Each scene shows the same named points in several views. A view is turned or mirrored, and shifted as a whole, has a little noise and may leave points out.
In the rows, 128 means zero.

Scene 1
View 1
Q258: [199 123 128 158 163 165 123 105 138 120 122 151 157 116  81 150 192 139
 200  75 149  65 113 120 218 109 204  59 166 153 149 174 172]
Q897: [113 142 114 225 117 122 142  74 115 137 178 153 135 129  93 102 128 114
 143 123 116  96 165 112 142  91 142  89 131 142 150  96 114]
Q417: [143  67 118 155 123 138  84 124   9  95 130 188 111 154 131 219  58 101
 214 137  65 197 178 130 135  94 128 208  94 120  92  72 156]
Q98: [160 150 139 143  38 186 160 117 137 180 156 140  75 194  73  65 196  95
  55  98 154  70 121 124 167  93 102  49 134 167 212 141  72]
Q682: [130 138 132 156  33 169 151 116 108 171 165 151  64 193  82  70 159  88
  67 118 133 101 141 126 143  92  89  82 119 155 191 115  65]
Q985: [190 104 131 143 144 168 118 126  94 119 124 160 141 137  97 171 158 125
 200  93 122 109 129 123 194 112 170 105 142 152 134 145 153]
Q882: [165 138 130 162 108 161 137 108 127 145 145 153 124 149  78 118 175 114
 143  96 140  76 129 121 189 105 153  66 146 153 167 146 127]
Q347: [127 107 125 169  79 145 119 109  58 134 159 166  91 171 118 138  95  98
 134 139  95 152 168 126 130  92  99 147 110 138 143  86  96]
Q188: [116 125 116 204 105 131 135  88  88 132 171 157 122 139  97 118 121 107
 146 129 116 114 161 116 141  92 126 110 120 138 140  94 113]
Q581: [126 143 114 228 125 127 151  65 136 136 173 145 141 119  86  97 148 120
 146 115 132  76 151 112 155  90 155  66 138 146 161 119 124]
Q313: [195 123 137 137 136 185 133 113 137 134 122 153 127 137  72 138 204 125
 170  71 157  66 103 122 218 109 179  54 157 161 168 175 144]
Q628: [139 111 126 157  81 149 120 117  59 136 152 166  87 174 103 142 107  94
 137 130 102 152 163 125 141  96 107 141 109 140 143  97 113]
Q802: [163 115 122 174 142 153 120  95  98 119 140 159 143 127  91 154 145 121
 195  99 122 105 138 119 183 105 168  96 145 138 139 130 154]
View 2
Q347: [ 89 159 107 123 129 152 106 111  72  98 109 146  78 103  93 179 129  24
 140 144 151 125 122 169  63 148 101 122 119 131 119 153 132]
Q98: [123 159 106 157 142 109 173  67 171  87 119 164 146 109  94 196 166  61
  45 141 194  53  91 110  75  88 169  75 100 182 208  63 142]
Q802: [ 78 119 155 134 126 166 110 133 115  79 118 149 129  86 108 121 147  94
 112 112 141  84 103  97 113 139  98 137 105  61 154 173 146]
Q628: [100 159 121 119 140 152 119 116  85  85 114 144  83  91  85 189 136  29
 131 147 157 121 106 165  55 141  97 127 110 131 120 155 140]
Q188: [ 61 131 123 127 112 167  79  91  81 122  97 151 112 125 102 124 127  58
 147 101 160 113 151 122  95 163 116 105 123  96 150 152 127]
Q682: [114 164  90 149 131 118 157  71 129 100 107 158 121 114  93 212 151  32
  77 145 196  80 113 137  69 108 147  79 106 186 183  88 138]
Q581: [ 68 122 127 146 105 163 102  85 120 120 105 157 146 121 110 114 137  83
 119  93 169  83 137  80 115 151 138  87 116  91 190 137 125]
Q313: [100 109 174 156 141 154 146 131 181  58 132 158 165  74 104 133 174 123
  63 110 144  44  62  60 116 105 131 131  92  75 202 147 154]
Q258: [ 94 100 194 156 139 165 123 152 172  58 133 153 167  68 102 114 175 135
  79 104 132  47  72  47 132 119 113 145  91  37 190 181 154]
Q897: [ 65 133 120 131 112 163  96  86 103 120  97 159 126 125 101 126 136  65
 126 108 170  92 141 105 100 149 125  91 122 101 166 138 126]
Q417: [ 79 140 147  98 138 174  82 162  35  70 113 129  49  65  84 161 115  27
 184 147 120 160 105 195  58 177  42 187 119  70  47 230 138]
View 3
Q417: [176  58  91 187 108 130 158 202 214 101 151 146 196  61 178 104  45 187
 125 141 215  81  84 145 179  97 116 146  75 110 215 131 150]
Q313: [112 139 141  56  90 170  62 109 109  88 160 155  64 148 125 174 160 163
 134 144 137  94  90 154 125 186 138 138 166 159  66 121 178]
Q258: [126 113 166  62  96 194  46  97 118  92 182 140  81 129 139 171 150 187
 166 123 179  17  77 123 143 194 140 124 157 180  29 133 183]
Q98: [ 93 192  83  36  97 117 109 132  95  79 118 163  67 141 108 179 198 138
  78 169  75 218 108 206 120 139 118 199 185  93 120 106 147]
Q628: [136 120  75 112 109 112 149 178 170  93 127 149 143  88 147 143 112 166
  97 153 153 149  92 179 160 107 108 183 121  88 184 118 144]
Q581: [ 96 168  90  44 142 129 109 131 128  74 139 113 106  72 152 185 181 194
 135 123 134  87 112 151 174 130  95 208 150  85  73  95 131]
Q188: [121 146  75  83 138 122 125 155 149  80 135 127 141  71 150 167 144 184
 120 137 144 109 108 158 171 106  95 196 124  89 131 102 132]
Q882: [115 151 111  60 109 141  88 124 123  80 141 144  94 119 132 178 166 164
 116 144 128 119  93 169 142 155 120 173 158 118  93 119 158]
Q897: [107 154  74  65 140 116 124 147 140  76 128 115 131  67 159 177 166 191
 120 130 143  98 115 160 175 114  93 214 140  76 103  99 135]
Q682: [110 181  61  58 112 106 133 155 114  78 109 154  91 113 129 173 178 140
  74 169  87 213 104 207 140 122 113 208 164  71 153  98 134]
Q347: [139 122  62 125 116 107 157 183 169  89 123 147 151  79 151 142 115 169
 100 148 149 146  97 178 166  96  99 196 117  78 185 110 135]
Q985: [133 107 136  99  94 163  83 137 146  93 161 155 110 116 143 154 118 177
 141 140 176  77  81 141 143 157 134 134 132 154 111 132 172]
View 4
Q985: [140 168 147 103 110 150 179  95 168  99 161 136 151 107 122 161 157 106
 125 108 131 167 113 165 100 105 179 202 123 122 124 122 172]
Q313: [134 159 159  68 133 138 196  90 170 125 140 145 172 112 118 169 140 120
 147 100 108 148 126 131  77  89 190 176 112 149 144  80 162]
Q581: [ 85 135 146 128 136 183 144 151  80 150 127 144 140 145  78 141 140 147
 117 136 139 128 190 148  72  93 164 127 145 177 145 115 133]
Q682: [ 71 174 179 125 110 194 104 235 114 145 161  71 148  78  81 159 172 127
 120 200  83 159 170 173  77 103 193 193  90 194 103 114 149]
Q802: [119 149 137 130 116 168 165 102 123 110 133 151 138 136 100 144 138 116
 119 105 153 144 140 159 100 106 160 159 152 132 139 141 159]
Q98: [ 77 170 188  80 123 171 129 223 144 161 163  78 181  74  92 179 169 129
 143 192  56 152 170 151  62  96 207 198  73 194 114  80 152]
Q628: [101 171 137 168  88 196 111 178 103 104 153  98 108 112  86 143 176  99
 102 161 150 173 147 205 121 126 165 204 131 138  92 185 170]
Q188: [ 88 151 132 155 113 192 122 164  92 128 140 123 124 137  74 137 160 124
  96 148 152 152 177 181 104 108 156 160 147 155 126 151 154]
Q882: [105 155 159 107 129 161 159 137 131 133 141 129 157 112  95 158 146 125
 136 123 104 146 145 155  79  94 180 171 126 158 132 112 160]
Q417: [129 168 102 216  60 199 122 121  94  37 145 117  71 148  96 128 182  82
  73 113 213 189 109 243 167 141 136 213 181  81  92 255 185]
Q258: [146 146 144  78 129 141 214  57 163 117 137 167 159 128 119 156 131 121
 140  69 132 141 127 133  83  92 183 162 146 135 165  95 160]
View 5
Q628: [142 152 123 155 125 119 152 147 187 147 115 104 144 148 102 135 172 167
  95 163  97 144 132 141  79 184 145 176 122 175 134  99 163]
Q417: [151 211 130 150 127  45 136 187 209 203 148  66 138 144 137  91 151 136
 105 134 114 160  86 135  83 208 135 232  96 190 108  89 136]
Q188: [143 143 137 146 160 146 146 128 157 158 122 129 150 121  91 131 180 149
  97 141  92 137 106 146  87 121 122 157 100 153 160  88 155]
Q347: [148 147 114 159 133 124 161 147 187 161 112 104 145 137 103 124 191 160
  95 159  95 157 125 143  79 180 151 179 114 173 143  94 162]
Q581: [139 126 161 133 187 187 140 104 124 153 119 152 162 108  90 137 170 139
  95 133  84 115  95 138  96  48 110 142  93 140 187  82 157]
Q985: [138 147 169 109 148 121 113  95 147 132 134 141 139 203 112 159  92 153
 134 137 110  63 108 131  99 111 104 178 144 155 130 110 135]
Q313: [144  99 167  99 154 189 110  61 115 101 118 180 143 212  91 191  95 158
 129 152  94  40 126 120 103  71  96 139 160 137 145 122 154]
Q897: [139 137 143 148 175 166 148 127 141 157 119 136 154 104  95 127 181 132
  94 131  88 133 100 137  92  84 126 152  90 145 179  82 165]
Q258: [147 123 193  96 169 165 106  63 115 120 131 176 140 208 111 174  65 147
 138 135 106  29 102 120 105  48  91 158 146 137 143 112 135]
Q882: [141 107 164 115 165 189 121  75 117 120 111 168 143 174  96 172 126 151
 120 143  91  62 114 125  95  66 100 136 136 134 162 104 152]
Q802: [141 145 162 114 163 134 118 110 149 145 128 146 145 165 108 140 117 147
 116 131  98  85  96 125  98  94 108 176 119 153 146 103 141]

Which points are out of place in each view (at most two, in the order of its rows)? Write none if all are in place.
view 1 -> none
view 2 -> Q188
view 3 -> Q258
view 4 -> Q985
view 5 -> Q417, Q882
